Points, in no order, along strands that fork and pass close to each other.
(in the rows, 100 means zero)
Points whose rows are less than 125 apart are linked; no others are. Some points are linked to none.
<1246>: [92 86 129 130 122 129 87 116 106 92 75 102 82 94 102 118 105 104 95 60 128 89 108 91 96 56 129 132 95 102 101 102 90 99 113 92 67 112 110 110 133 127 117 113 70 79 104 91 92 106 111 103]
<824>: [111 107 120 74 94 91 117 74 90 99 103 98 53 98 104 98 109 118 98 123 133 111 93 117 68 99 95 144 129 123 138 68 83 98 70 103 117 111 98 80 139 93 92 130 129 90 112 103 112 103 101 104]
<1067>: [105 92 125 109 95 80 110 79 98 103 98 128 79 101 103 116 89 107 88 105 123 86 90 114 105 51 82 110 126 101 86 62 37 108 81 108 125 69 88 59 92 123 102 61 90 112 95 87 58 130 84 51]
<902>: [111 106 117 83 121 92 64 77 97 111 115 106 112 71 115 121 105 96 90 114 110 100 88 112 106 78 103 102 129 132 92 52 88 105 98 113 100 72 126 84 117 89 74 81 92 100 137 128 71 116 76 102]
<694>: [107 96 104 92 121 67 124 103 72 97 89 81 70 119 81 83 117 91 105 142 85 79 105 160 88 124 72 94 117 133 120 95 103 85 68 98 95 101 92 88 100 86 98 125 133 97 89 79 103 104 97 91]
<689>: [93 107 49 103 116 92 115 105 104 107 77 80 119 96 122 75 93 92 110 131 84 127 108 95 75 110 92 76 95 104 77 90 116 86 112 110 88 99 111 70 97 82 91 102 130 131 108 97 112 94 76 100]
<88>: [88 97 75 83 100 98 97 91 126 100 95 104 109 59 84 56 88 111 97 127 106 125 103 92 90 125 117 82 109 104 94 92 95 84 86 117 100 98 123 63 95 89 67 120 136 138 116 96 97 73 67 90]
<955>: [108 130 127 92 100 67 93 87 85 94 81 103 128 124 96 115 107 99 112 76 89 86 61 133 124 95 117 64 88 73 84 77 51 96 111 102 118 82 72 98 108 84 102 60 66 99 91 79 89 104 84 60]
<89>: [90 116 100 103 89 84 142 109 76 104 134 99 135 117 97 128 94 103 112 81 85 102 68 115 106 113 109 130 114 72 114 130 106 103 98 116 108 122 111 85 86 82 100 82 56 104 78 93 96 84 88 96]
<1024>: [104 133 116 89 104 115 65 104 73 95 91 96 60 114 113 112 89 94 81 126 105 104 80 84 92 93 69 106 94 110 131 108 65 151 102 101 100 115 106 116 127 85 92 106 105 97 127 132 97 91 130 147]
<143>: [109 91 84 102 89 83 156 104 108 77 124 107 69 103 72 95 83 99 103 130 120 92 96 112 92 160 104 116 118 91 150 124 125 72 45 109 96 123 119 61 76 99 105 134 128 93 95 104 123 81 98 111]
<204>: [111 90 120 96 89 101 73 70 127 94 108 131 74 79 92 121 88 97 85 73 106 98 85 85 106 80 113 112 100 80 101 100 74 101 83 71 109 99 112 106 121 122 102 95 100 76 96 132 105 104 84 106]
<1098>: [86 95 103 95 70 115 152 100 93 113 119 103 116 82 97 85 117 138 108 105 132 111 117 92 87 93 106 138 122 105 116 95 119 117 104 130 124 125 98 82 80 93 91 111 81 113 94 57 92 102 107 57]
<938>: [64 101 108 103 79 104 97 109 95 103 70 89 111 83 83 77 91 124 98 97 120 105 110 100 109 117 95 129 87 97 62 129 105 124 88 120 109 136 68 131 95 129 120 97 64 116 116 67 73 85 115 98]
<748>: [107 102 104 65 99 81 109 65 77 100 106 95 118 81 99 104 112 110 116 118 113 102 86 142 94 113 111 112 115 105 99 78 90 109 78 119 113 100 111 91 93 90 95 100 83 105 113 96 95 86 83 53]
<532>: [88 80 86 102 95 92 87 83 117 95 118 86 140 96 103 93 95 80 94 85 79 60 115 73 126 103 113 87 97 89 67 102 143 88 104 94 92 86 109 119 81 114 119 92 73 85 115 119 92 126 108 106]
<356>: [118 93 120 99 93 107 70 74 109 99 106 123 79 104 110 135 91 83 88 93 94 87 80 94 124 93 91 94 80 91 77 102 70 130 94 77 110 89 87 131 88 122 130 63 76 83 93 142 95 107 104 98]
<1012>: [99 119 111 86 71 136 144 104 86 137 125 118 103 85 102 111 109 130 114 88 146 149 107 88 75 87 115 156 118 107 111 107 96 128 96 124 131 134 85 95 110 95 93 109 86 104 89 77 97 80 103 93]
<1310>: [91 97 78 107 112 80 123 98 91 118 80 78 118 112 113 95 107 111 119 119 102 119 109 134 95 126 83 132 95 120 55 103 139 77 96 118 96 111 70 107 99 118 127 68 70 121 95 76 89 97 96 75]
<404>: [106 122 129 134 105 105 61 105 114 103 67 111 74 99 106 88 91 122 84 93 111 126 70 98 97 63 72 125 110 123 120 76 62 97 133 107 104 110 98 88 143 89 77 73 97 117 107 96 87 104 91 103]
<901>: [85 99 71 98 119 54 103 117 88 98 87 76 94 130 79 70 87 67 91 134 55 52 110 123 100 127 85 68 102 111 88 103 109 73 62 92 94 90 91 82 108 86 90 132 133 105 85 83 98 107 100 111]
<954>: [93 120 95 93 87 90 81 104 104 109 88 92 141 89 74 77 97 109 111 75 71 124 100 99 116 127 92 103 88 89 67 125 117 85 104 97 112 125 71 130 111 100 100 84 93 110 103 91 114 94 89 141]
<1341>: [114 80 80 119 109 85 103 92 105 119 89 84 110 124 124 105 100 99 107 120 75 104 100 127 114 102 92 124 87 149 79 83 137 67 134 101 92 85 75 103 97 103 109 49 62 106 93 80 92 103 104 66]
<241>: [102 121 136 100 112 60 72 79 97 81 81 112 113 90 80 119 106 112 109 72 114 94 60 138 107 88 106 88 118 72 108 69 42 96 91 96 113 90 113 85 123 97 94 83 74 91 106 98 88 105 63 71]
<316>: [96 99 94 107 77 84 104 92 104 64 86 89 103 124 90 89 88 101 96 115 77 72 66 103 120 111 116 100 98 95 152 103 102 96 116 97 84 108 124 95 89 80 94 107 59 90 100 92 107 73 130 57]
<453>: [86 66 107 117 100 109 92 119 128 115 127 106 111 81 80 84 105 111 74 103 93 93 125 91 111 90 118 121 111 128 97 106 130 71 117 112 102 91 101 94 87 105 75 91 90 116 99 75 74 107 101 100]
<302>: [101 113 88 96 89 97 67 109 109 99 105 104 108 105 88 90 78 93 79 101 66 106 90 67 118 124 89 72 84 84 89 122 96 107 105 90 114 94 89 112 96 92 83 88 118 119 106 125 103 89 104 148]
<629>: [109 131 116 87 79 130 104 117 111 114 147 115 132 87 101 104 109 120 95 71 112 126 96 63 100 90 118 95 110 86 129 101 105 116 131 104 126 101 108 95 108 61 68 105 117 105 102 109 113 95 96 140]
<589>: [114 97 98 86 113 94 93 105 101 100 106 100 80 86 86 90 102 94 93 136 89 124 113 117 101 160 58 77 97 118 114 117 126 82 81 105 103 105 90 110 82 97 95 108 156 119 120 127 110 82 92 156]
<355>: [89 91 66 115 97 115 95 119 126 111 82 110 116 83 93 57 107 100 116 80 82 109 123 76 79 74 128 73 88 71 71 117 88 95 138 83 88 103 118 91 98 84 72 112 115 117 65 69 108 89 73 74]
<147>: [89 117 81 123 67 114 127 99 121 68 103 100 133 89 107 86 100 107 117 71 109 98 96 57 93 99 88 101 96 49 130 104 122 122 128 85 89 130 145 107 82 97 126 109 95 84 101 116 123 111 125 101]
<166>: [108 76 75 118 87 146 134 104 104 118 119 111 98 94 123 106 104 110 115 114 110 113 130 86 81 89 63 118 86 104 94 123 140 128 130 98 101 112 109 117 62 112 127 78 104 100 76 111 104 100 116 73]
<1132>: [109 99 80 92 105 127 106 110 90 108 84 75 122 96 98 86 126 106 136 106 97 129 134 126 82 126 97 111 80 123 105 110 144 87 121 91 86 119 84 137 108 99 107 113 113 95 103 77 126 85 113 108]
<716>: [95 107 98 71 96 104 110 111 67 128 111 90 116 138 110 112 107 75 103 87 75 76 117 104 102 96 143 80 81 91 55 101 95 98 95 98 111 72 52 117 112 94 100 102 85 95 81 76 98 109 106 96]
<125>: [94 105 115 115 107 103 101 87 97 102 76 108 92 82 109 92 119 119 112 88 134 110 112 111 81 74 67 100 103 86 77 86 70 132 96 101 115 111 94 108 93 112 126 96 118 102 91 86 92 123 93 67]
<376>: [92 115 59 99 108 111 107 113 91 109 78 80 104 127 126 109 76 81 108 91 81 120 87 81 88 110 126 118 82 87 70 118 115 82 101 93 80 113 89 100 140 110 117 108 84 103 109 114 118 81 104 143]
<1016>: [106 115 113 88 105 107 76 95 100 88 93 91 110 88 118 91 118 105 103 92 121 105 110 101 107 96 113 51 89 99 96 62 87 108 126 98 105 59 92 101 103 83 78 105 125 103 109 94 108 113 100 82]
<1002>: [106 106 104 64 80 83 90 69 88 80 100 91 95 101 90 84 97 105 86 134 96 82 71 113 111 110 128 116 112 123 143 80 92 94 91 112 101 94 119 88 109 85 69 128 79 96 125 89 101 69 110 65]
<969>: [103 62 87 96 89 101 118 99 111 77 121 118 48 100 79 100 99 93 104 124 104 75 127 107 85 117 67 95 96 86 112 144 105 117 62 78 90 112 115 114 56 129 127 119 131 82 82 121 116 98 115 101]
<1266>: [109 96 91 94 92 83 123 97 115 73 121 91 103 87 79 97 94 104 103 114 110 107 105 106 115 169 87 80 104 91 128 115 138 72 66 115 106 110 103 89 60 99 118 112 134 100 106 118 120 90 94 128]
<1051>: [107 92 79 98 80 64 138 80 100 85 112 91 133 120 87 95 99 98 119 102 73 85 83 118 109 126 111 97 100 75 122 117 129 75 101 94 97 117 118 82 69 78 106 96 66 96 72 84 120 90 93 53]
<576>: [103 72 82 114 102 130 90 99 119 100 102 116 133 89 103 108 94 87 104 78 76 96 113 81 119 102 113 80 72 83 67 133 127 103 123 91 82 94 104 125 63 119 121 77 74 105 97 114 96 85 89 94]
<322>: [80 100 85 140 108 78 90 116 117 110 70 99 119 106 83 57 102 103 112 73 74 96 103 103 92 60 89 86 100 84 70 107 77 91 121 84 98 114 99 86 113 89 90 93 102 113 62 64 91 118 79 77]
<5>: [110 112 108 90 133 127 65 122 78 117 105 89 116 96 113 119 99 90 88 111 88 118 97 87 114 114 91 94 96 138 92 109 128 104 124 125 79 94 103 124 116 86 88 89 87 109 150 128 87 80 102 171]
<164>: [94 101 98 83 88 86 114 83 93 87 111 85 104 107 111 113 84 105 88 118 119 101 73 93 108 118 148 140 122 120 126 84 115 70 86 127 91 100 106 70 120 97 85 121 46 100 136 92 92 77 106 91]
<687>: [119 114 123 76 112 86 106 81 74 98 83 97 51 115 119 95 120 103 102 131 109 104 88 140 85 92 80 88 112 137 119 51 75 96 89 99 107 81 80 89 125 82 88 111 139 102 105 91 108 116 104 89]
<95>: [84 110 77 122 116 128 69 126 121 87 70 90 131 90 108 69 101 93 111 77 95 93 113 70 94 71 133 62 73 81 86 98 86 116 156 89 67 90 128 110 107 84 82 116 99 111 101 89 102 86 99 90]
<337>: [98 90 90 89 80 99 126 93 99 107 82 91 95 90 86 71 126 114 136 85 108 118 126 118 80 141 96 116 82 90 88 119 137 79 84 82 110 133 70 133 103 120 128 123 109 89 85 66 125 104 111 95]
<1045>: [114 113 129 89 78 82 90 80 86 109 101 112 104 106 86 104 102 106 93 110 84 98 82 140 126 113 79 86 85 106 94 94 76 117 106 103 134 90 57 117 78 90 97 56 85 113 93 91 91 95 105 68]
<129>: [97 133 117 120 121 92 104 114 78 115 79 99 102 117 108 115 94 105 104 90 95 123 71 124 84 76 67 128 111 106 100 101 66 111 114 118 106 127 95 99 131 81 105 66 90 102 93 97 92 102 82 114]
<1181>: [99 91 84 132 72 113 86 90 117 107 85 91 120 120 109 85 77 104 99 110 63 97 91 87 121 98 85 123 75 116 90 111 131 101 141 92 106 117 80 122 91 100 111 53 54 110 91 95 102 97 128 77]
<528>: [95 129 105 120 118 139 95 113 98 105 88 93 138 93 130 101 117 98 119 60 113 95 99 78 93 55 121 98 85 92 93 79 88 127 157 93 76 93 125 116 125 78 102 99 83 93 91 87 102 108 95 71]
<650>: [106 115 119 97 111 90 113 129 91 105 124 104 110 126 124 138 88 87 73 100 90 112 81 77 122 106 119 68 104 105 111 93 94 66 113 122 103 66 80 70 105 78 76 75 97 117 111 98 86 102 88 134]
<315>: [118 90 96 115 137 121 103 111 101 115 91 115 112 92 99 117 123 90 131 62 96 127 115 118 77 79 101 88 90 92 87 116 100 88 122 77 75 104 106 119 101 99 117 97 129 82 73 105 126 96 74 107]
<1011>: [94 93 105 112 125 88 94 93 93 110 114 90 124 105 108 121 117 82 99 83 87 61 114 109 108 80 88 101 108 106 64 93 119 104 101 90 96 90 103 120 96 112 129 80 71 79 99 108 84 140 96 101]
<785>: [85 110 74 101 77 111 137 126 105 80 135 99 114 102 96 96 92 94 109 80 101 86 119 53 91 107 94 81 100 50 123 126 119 117 94 89 97 115 126 108 75 103 114 130 123 75 92 121 127 120 134 138]
<10>: [78 87 111 110 77 91 85 98 120 88 77 93 92 111 93 59 110 107 89 72 108 62 128 71 107 83 123 99 95 84 87 82 104 84 92 79 105 93 84 102 135 121 102 134 93 87 98 63 99 140 123 82]
<490>: [106 51 90 106 119 100 132 105 99 99 124 100 71 107 103 110 112 92 91 145 108 71 125 132 100 96 114 118 117 147 100 95 131 78 86 110 77 73 110 74 76 114 100 97 96 104 96 92 75 103 99 61]
<1225>: [112 108 101 105 114 113 115 90 92 114 89 108 112 85 116 98 129 102 133 69 109 101 110 112 68 59 90 95 97 83 89 83 89 119 126 82 95 101 119 114 110 96 114 100 116 77 72 93 111 125 86 61]
<20>: [109 111 103 71 90 93 132 87 101 83 106 101 62 83 95 93 96 108 97 134 143 119 94 103 85 139 101 105 124 106 149 79 92 92 46 114 108 107 105 64 107 99 93 151 148 102 122 109 115 90 95 114]
<1207>: [103 63 93 79 81 124 111 92 125 90 120 107 91 71 81 87 96 108 95 112 129 95 118 88 107 128 140 106 108 112 113 109 136 92 79 107 92 101 115 101 73 117 92 138 99 96 121 98 103 77 110 87]
<314>: [66 103 112 97 92 89 103 110 100 73 87 75 101 108 95 98 97 102 82 74 136 68 110 76 115 99 152 104 108 82 104 85 101 87 71 114 90 97 100 94 126 128 113 151 72 81 126 78 93 114 131 101]
<26>: [103 80 113 128 104 79 79 90 105 93 92 104 100 124 95 97 116 87 101 102 69 54 105 116 119 69 65 63 92 109 84 87 98 112 108 68 102 81 86 116 76 110 121 73 89 87 77 102 93 134 115 65]
<1252>: [91 78 104 111 92 89 99 95 107 80 108 120 84 104 89 98 102 102 98 112 88 62 111 102 112 85 41 74 94 75 102 114 86 150 78 80 105 99 104 111 49 115 123 92 118 90 73 115 106 127 117 80]
<423>: [106 91 115 136 82 118 99 91 123 103 51 113 83 87 108 68 106 131 112 81 136 136 106 102 91 79 75 102 87 90 82 92 78 105 120 103 107 112 72 103 95 121 118 95 104 114 70 58 106 106 97 36]
<922>: [108 67 125 117 115 68 94 102 127 69 108 108 75 109 76 107 100 92 73 110 97 77 92 113 129 117 116 83 112 117 141 88 106 39 70 99 76 75 108 68 90 107 89 112 105 92 104 97 99 103 96 101]
<1315>: [121 104 104 102 111 65 118 97 99 98 115 118 102 132 107 145 92 85 104 68 73 105 73 113 103 95 104 87 108 76 99 101 88 67 84 80 109 89 87 79 113 93 111 82 109 80 74 119 116 124 73 122]
<445>: [94 111 115 103 91 113 112 116 93 94 100 99 137 105 94 128 106 108 116 63 105 110 84 98 120 115 134 124 83 79 100 130 110 104 108 109 88 124 91 121 101 101 118 89 44 89 100 85 103 68 106 102]
<774>: [82 88 75 87 96 85 70 100 107 89 100 87 124 89 68 71 80 88 92 99 66 77 90 101 114 115 138 103 105 101 94 127 109 78 90 109 75 111 135 109 96 102 83 124 75 94 111 102 91 68 101 108]
<1056>: [121 111 118 109 111 89 55 95 113 77 85 91 96 117 115 91 96 99 81 120 76 112 70 86 128 112 89 57 95 134 136 73 109 66 144 108 85 73 93 89 111 72 65 79 90 119 133 109 106 101 106 108]
<162>: [75 114 104 77 76 98 105 107 88 107 96 93 129 73 63 77 104 123 115 77 103 115 99 104 102 124 118 131 103 75 91 138 106 114 85 114 115 150 95 127 99 102 96 114 72 106 106 76 94 74 105 106]
<717>: [110 109 93 110 94 151 122 123 86 138 113 111 121 89 116 110 110 116 116 104 107 141 112 108 89 82 72 115 88 113 95 118 106 143 145 118 120 113 90 121 68 87 102 66 102 114 76 94 96 80 99 76]
<214>: [111 98 101 117 109 68 123 94 96 120 112 114 115 131 110 126 98 87 113 66 71 81 89 117 96 68 102 109 111 89 69 98 92 78 104 85 108 89 90 86 114 104 121 67 71 83 62 92 86 137 78 91]
<1259>: [93 95 97 130 69 130 136 106 117 120 79 104 97 87 106 67 105 136 122 85 127 137 121 84 76 76 80 138 103 100 97 106 113 105 127 119 111 146 94 103 97 116 107 104 87 105 75 50 104 108 105 46]
<462>: [102 76 131 114 106 73 84 95 119 90 95 120 56 107 101 109 85 93 66 124 112 87 93 105 122 86 80 108 109 115 92 71 65 84 69 96 111 70 78 76 100 135 108 72 103 110 108 105 72 127 99 100]
<1274>: [131 98 115 102 84 139 86 76 118 105 99 124 118 92 114 121 97 94 109 64 93 99 94 81 121 91 116 92 61 79 71 101 97 109 129 81 99 90 85 141 99 115 124 70 61 82 88 116 113 95 99 70]
<289>: [107 67 74 116 106 118 142 132 108 103 129 123 63 102 78 103 98 93 111 115 98 102 134 112 75 119 83 100 97 90 105 156 124 92 78 81 89 112 112 90 67 118 112 112 156 102 66 115 111 90 92 118]
<179>: [97 141 123 83 94 107 52 97 99 97 117 96 89 82 103 83 95 118 84 117 123 103 89 67 99 94 70 95 117 106 133 82 80 152 103 114 123 97 121 101 128 79 64 112 122 105 138 138 87 111 117 148]
<1221>: [73 111 119 120 119 98 83 116 112 79 72 88 120 79 98 112 100 109 95 63 140 103 95 93 114 89 135 105 108 85 91 88 87 83 99 120 75 106 117 90 127 118 105 119 68 97 133 87 84 99 93 113]
<329>: [107 91 127 103 92 124 98 106 117 126 124 110 124 74 106 113 115 122 93 76 124 118 116 86 108 82 115 143 110 128 97 87 125 88 127 112 102 100 90 110 110 103 93 80 70 94 105 91 88 107 100 100]
<152>: [101 102 112 106 90 94 113 72 89 77 89 94 94 108 121 136 84 108 100 104 132 111 62 105 103 102 120 155 109 107 122 85 92 98 86 118 94 112 110 79 116 117 123 89 37 91 125 101 91 82 99 75]
<1213>: [91 90 81 111 107 105 62 93 121 100 83 110 87 76 92 87 70 95 87 110 92 118 98 75 102 106 71 92 86 87 64 119 89 125 87 90 99 102 105 112 85 125 114 86 120 123 117 143 92 95 88 138]
<985>: [117 88 81 100 75 145 112 117 101 139 116 102 96 122 126 107 88 98 90 110 80 128 122 69 95 96 127 109 76 118 85 105 122 92 135 99 120 87 59 101 107 95 79 86 106 120 77 83 105 97 116 97]
<73>: [100 117 99 80 117 85 94 107 89 100 103 89 158 78 75 96 127 98 124 56 92 107 112 114 110 128 111 67 96 74 85 116 122 74 103 100 93 98 95 127 82 90 103 111 117 91 97 93 121 100 81 133]
<599>: [112 78 93 109 113 129 100 91 100 107 109 92 63 97 124 123 106 99 96 129 121 104 111 106 91 94 71 132 99 133 109 105 128 124 112 98 88 104 113 122 84 119 134 81 97 92 108 135 101 99 124 109]
<651>: [110 100 97 110 93 113 77 118 101 92 97 77 115 121 119 89 99 104 89 120 69 105 96 85 125 123 111 85 84 139 136 95 133 76 154 114 88 86 94 108 99 67 66 97 81 111 125 84 102 82 126 113]
<557>: [108 96 112 92 119 73 95 66 91 75 83 117 87 78 89 121 101 105 104 113 120 102 74 142 94 95 88 90 117 97 111 79 54 109 66 103 97 98 130 78 87 106 107 94 101 102 115 115 91 89 68 64]
<115>: [103 127 120 69 96 76 68 83 101 104 130 99 113 65 88 96 99 114 82 108 113 100 88 98 102 107 80 109 145 107 114 76 88 105 83 116 130 97 122 86 122 82 68 114 116 98 140 131 88 112 82 138]
<1010>: [107 115 104 100 99 71 133 84 97 86 112 97 128 114 114 139 101 94 118 50 100 99 71 98 91 97 134 111 128 54 119 86 90 69 87 87 100 101 118 66 130 94 107 117 77 70 82 105 118 119 76 103]
<867>: [107 133 125 82 119 119 98 121 71 111 120 97 126 107 128 149 96 88 86 98 106 119 72 89 122 101 106 87 98 114 100 97 96 111 121 138 94 86 89 93 110 77 96 77 71 105 141 117 77 87 96 139]
<268>: [102 77 91 126 121 116 97 138 109 100 93 119 89 104 73 100 101 94 101 87 81 110 117 111 90 94 91 65 86 90 102 136 93 89 112 82 89 99 101 105 73 105 99 103 151 107 74 100 110 86 90 119]
<181>: [92 94 79 77 96 125 106 110 76 129 102 87 80 101 98 99 105 85 108 116 99 108 149 106 86 128 80 91 78 105 55 132 117 125 85 89 121 100 53 136 87 123 122 108 138 109 95 99 102 99 116 136]
<554>: [121 98 96 71 109 115 111 72 82 117 116 103 78 82 120 130 113 95 115 120 118 120 110 123 80 116 66 115 101 111 84 105 105 141 92 97 113 107 97 126 78 104 132 81 115 95 106 141 105 87 94 109]
<1021>: [102 84 130 154 117 126 85 119 120 95 66 110 70 95 103 107 102 120 86 85 129 121 101 101 97 57 82 125 105 120 124 97 85 99 125 102 80 117 111 98 108 116 111 84 99 100 95 91 93 98 108 95]
<1054>: [98 82 104 102 110 83 68 124 123 78 114 107 73 112 79 90 84 92 67 116 71 73 92 76 116 95 122 77 107 117 146 100 81 75 96 104 74 74 134 70 103 82 43 120 116 104 97 103 92 90 102 115]
<988>: [90 84 84 111 87 99 134 111 108 105 82 102 64 122 100 83 85 102 91 114 98 112 106 97 90 113 111 114 92 99 104 112 103 78 78 92 103 115 75 75 105 120 103 115 118 118 79 75 103 88 102 87]
<1237>: [87 117 72 71 94 122 90 111 59 127 89 78 122 117 106 96 102 78 108 98 74 94 129 90 95 113 118 78 65 88 46 118 106 124 104 87 113 93 58 142 110 110 104 112 107 101 100 92 112 92 114 128]
<338>: [90 88 99 71 109 110 100 117 60 102 110 93 86 128 93 108 117 76 99 105 88 52 122 115 96 79 134 68 87 94 98 101 83 117 85 89 97 74 94 122 92 96 93 140 114 82 81 81 103 100 129 73]
<1299>: [101 80 106 105 133 97 85 123 85 103 88 111 77 138 101 116 114 70 96 97 77 60 103 115 97 47 131 63 91 120 90 91 62 99 103 80 78 59 96 93 112 97 83 105 109 88 74 87 82 106 104 73]
<29>: [110 129 119 71 82 143 99 98 95 138 134 119 98 85 104 106 113 123 98 86 136 125 99 74 80 69 117 131 115 105 122 95 83 145 107 104 135 109 102 105 136 77 73 122 112 93 103 110 100 90 109 126]
<843>: [94 109 93 80 102 93 139 100 66 104 92 84 78 106 94 102 121 103 126 115 120 119 123 139 77 150 79 93 86 90 92 128 109 109 67 101 115 118 66 118 82 108 137 120 130 102 94 86 116 85 114 110]
<538>: [113 99 84 89 101 136 76 119 81 121 101 79 117 109 100 94 104 98 109 114 72 113 117 104 105 120 104 117 86 145 112 120 144 102 140 100 89 107 90 145 110 84 80 98 91 103 118 99 109 71 127 136]
<1037>: [85 120 90 139 117 86 94 100 96 85 57 83 119 119 112 92 95 106 116 92 90 105 80 105 94 93 61 105 87 88 95 107 93 117 118 93 89 133 104 111 103 97 140 84 80 97 101 106 108 100 105 111]
<1272>: [76 108 79 91 89 108 154 137 81 95 135 89 106 117 110 121 79 92 83 106 117 99 107 71 103 120 117 85 103 69 113 128 114 107 77 125 98 97 107 71 73 100 106 124 115 103 101 105 106 94 118 133]
<352>: [71 108 99 92 94 76 130 90 88 112 89 73 114 83 106 96 102 116 104 112 130 115 111 112 96 126 95 136 111 96 52 93 118 93 62 125 120 117 72 90 105 121 126 103 78 123 114 76 76 114 92 92]
<202>: [76 136 85 122 99 98 84 93 112 67 91 85 132 93 112 80 89 102 103 86 100 78 81 65 98 81 70 97 103 67 112 85 96 136 121 89 96 115 142 107 106 87 106 102 93 88 109 128 104 123 113 112]
<417>: [112 114 79 75 93 106 99 99 81 93 103 108 69 109 91 100 87 80 105 123 87 114 86 106 78 117 80 67 79 81 134 119 73 128 87 87 99 108 116 106 82 88 88 114 147 98 98 133 128 69 106 118]
<990>: [115 62 118 103 105 87 105 96 109 94 107 105 76 120 90 116 112 91 90 106 95 76 97 130 118 94 139 101 107 132 118 96 111 54 92 91 80 76 94 86 89 112 96 91 75 84 87 80 95 97 104 64]
<1292>: [97 101 56 90 97 101 134 106 90 116 127 101 96 121 120 119 79 78 99 108 82 110 96 74 78 110 96 114 97 79 80 122 119 103 83 94 103 104 95 87 102 104 115 101 116 103 84 133 112 102 97 142]
<1071>: [106 74 109 126 125 88 129 102 114 93 106 98 95 97 119 109 106 110 90 130 124 98 101 116 98 83 90 116 131 135 116 67 121 74 102 123 87 83 119 53 83 96 103 80 108 110 113 92 86 119 85 80]
<290>: [88 70 117 108 102 76 73 97 126 62 93 113 53 93 76 93 80 92 67 137 106 65 99 105 134 103 82 91 108 112 124 86 75 92 47 99 83 73 111 77 80 127 98 114 118 109 111 109 83 101 111 92]
<1348>: [100 91 108 134 120 96 78 85 131 97 97 110 104 72 127 108 96 108 85 102 125 107 98 84 102 63 81 110 127 116 89 53 96 89 117 106 92 78 126 69 108 110 97 66 97 108 123 120 81 133 79 94]
<932>: [99 96 102 92 82 85 137 90 116 99 117 114 120 76 95 99 112 117 116 65 121 119 103 83 88 108 128 108 123 60 95 97 111 72 76 103 114 115 108 69 105 103 93 118 109 96 88 88 115 119 68 96]
<424>: [96 113 84 88 103 116 76 102 85 122 112 95 113 101 110 87 92 86 91 111 74 87 93 78 85 72 110 106 98 114 102 94 93 127 126 95 98 94 126 99 117 70 63 98 99 108 105 113 90 95 107 100]
<607>: [119 117 101 80 115 116 79 104 68 124 113 93 56 111 111 114 110 78 101 127 83 102 112 98 73 99 52 103 100 130 117 109 96 139 107 85 108 108 91 133 112 84 98 101 141 88 107 139 109 107 119 172]
<421>: [119 82 143 123 80 108 110 83 125 91 114 137 69 88 93 126 114 113 106 46 127 100 105 83 96 75 94 119 108 72 124 108 91 94 93 74 111 113 107 112 104 128 126 103 94 60 72 104 117 129 91 92]
<118>: [94 101 96 86 107 97 118 124 73 82 127 85 92 137 110 127 91 81 78 109 94 63 95 88 115 99 126 81 103 94 134 104 103 102 85 112 84 75 110 88 84 91 92 128 100 82 102 106 105 97 124 109]
<103>: [117 96 99 90 127 83 58 98 107 101 97 116 69 114 95 92 95 73 92 107 66 78 90 97 91 70 125 64 101 112 112 83 58 87 102 76 82 60 123 83 125 80 43 108 134 97 87 111 100 101 80 95]
<66>: [89 109 86 82 97 106 76 78 119 87 70 106 79 60 93 77 83 105 97 112 130 132 90 92 88 118 104 90 90 74 78 96 74 111 69 96 105 108 107 99 110 118 99 122 136 118 123 120 107 79 80 99]
<1140>: [88 102 81 103 101 97 61 104 114 89 61 82 100 123 92 88 73 81 92 85 74 91 83 77 112 110 146 106 79 100 75 115 99 74 98 89 74 105 92 115 143 113 103 115 67 96 115 98 105 78 110 123]
<1090>: [111 106 92 74 98 94 74 104 108 87 104 102 56 93 90 88 79 78 85 140 88 103 103 91 100 140 67 65 94 101 132 107 94 104 63 92 93 93 104 102 97 100 80 134 172 101 114 140 116 91 111 154]
<1110>: [111 112 140 92 81 86 68 84 101 89 118 104 90 86 84 87 106 114 78 112 97 90 98 111 128 109 56 82 101 105 117 78 81 130 101 102 138 82 76 115 73 89 82 75 120 115 102 116 95 122 112 106]
<724>: [120 117 92 65 121 87 89 71 66 120 110 97 89 97 117 114 109 76 109 128 83 101 99 126 79 111 50 85 105 124 79 82 97 136 89 98 122 93 98 122 89 86 105 79 131 94 108 144 105 118 92 126]
<1243>: [104 98 126 100 93 110 104 93 123 111 113 123 125 62 103 117 112 122 105 52 134 126 104 89 108 80 125 107 115 81 78 73 87 86 112 112 123 86 99 85 106 107 93 83 85 100 98 85 86 118 63 77]
<386>: [77 98 68 77 96 84 82 78 95 84 96 83 132 87 92 80 93 81 103 92 80 58 99 91 112 112 125 77 95 71 66 106 111 107 81 94 81 94 130 120 89 117 113 125 68 87 115 110 96 98 104 78]
<198>: [77 89 77 126 106 64 104 117 111 109 80 86 100 134 83 54 97 92 92 121 51 64 118 106 89 82 82 84 105 110 88 96 91 83 107 91 103 95 93 73 108 74 75 103 117 126 62 59 90 121 100 83]

A fork is a point with three links, a tip a point with one. Leave the first point through the second and follow the links. Name the first fork or tip that comes.
<143>; <20>: <1225>
<115>; <179>: <717>
<607>; <1024>: <922>
<198>; <901>: <417>
<202>; <1037>: <10>
<1221>; <1246>: <1272>

Follow the links from the first point to the second, and from the first to the third. Name the last point that the two ways share.
<538>; <1246>; <289>: <1272>
<528>; <10>; <181>: <1272>
<843>; <1012>; <922>: <338>
<650>; <607>; <423>: <338>
<687>; <629>; <1054>: <1225>
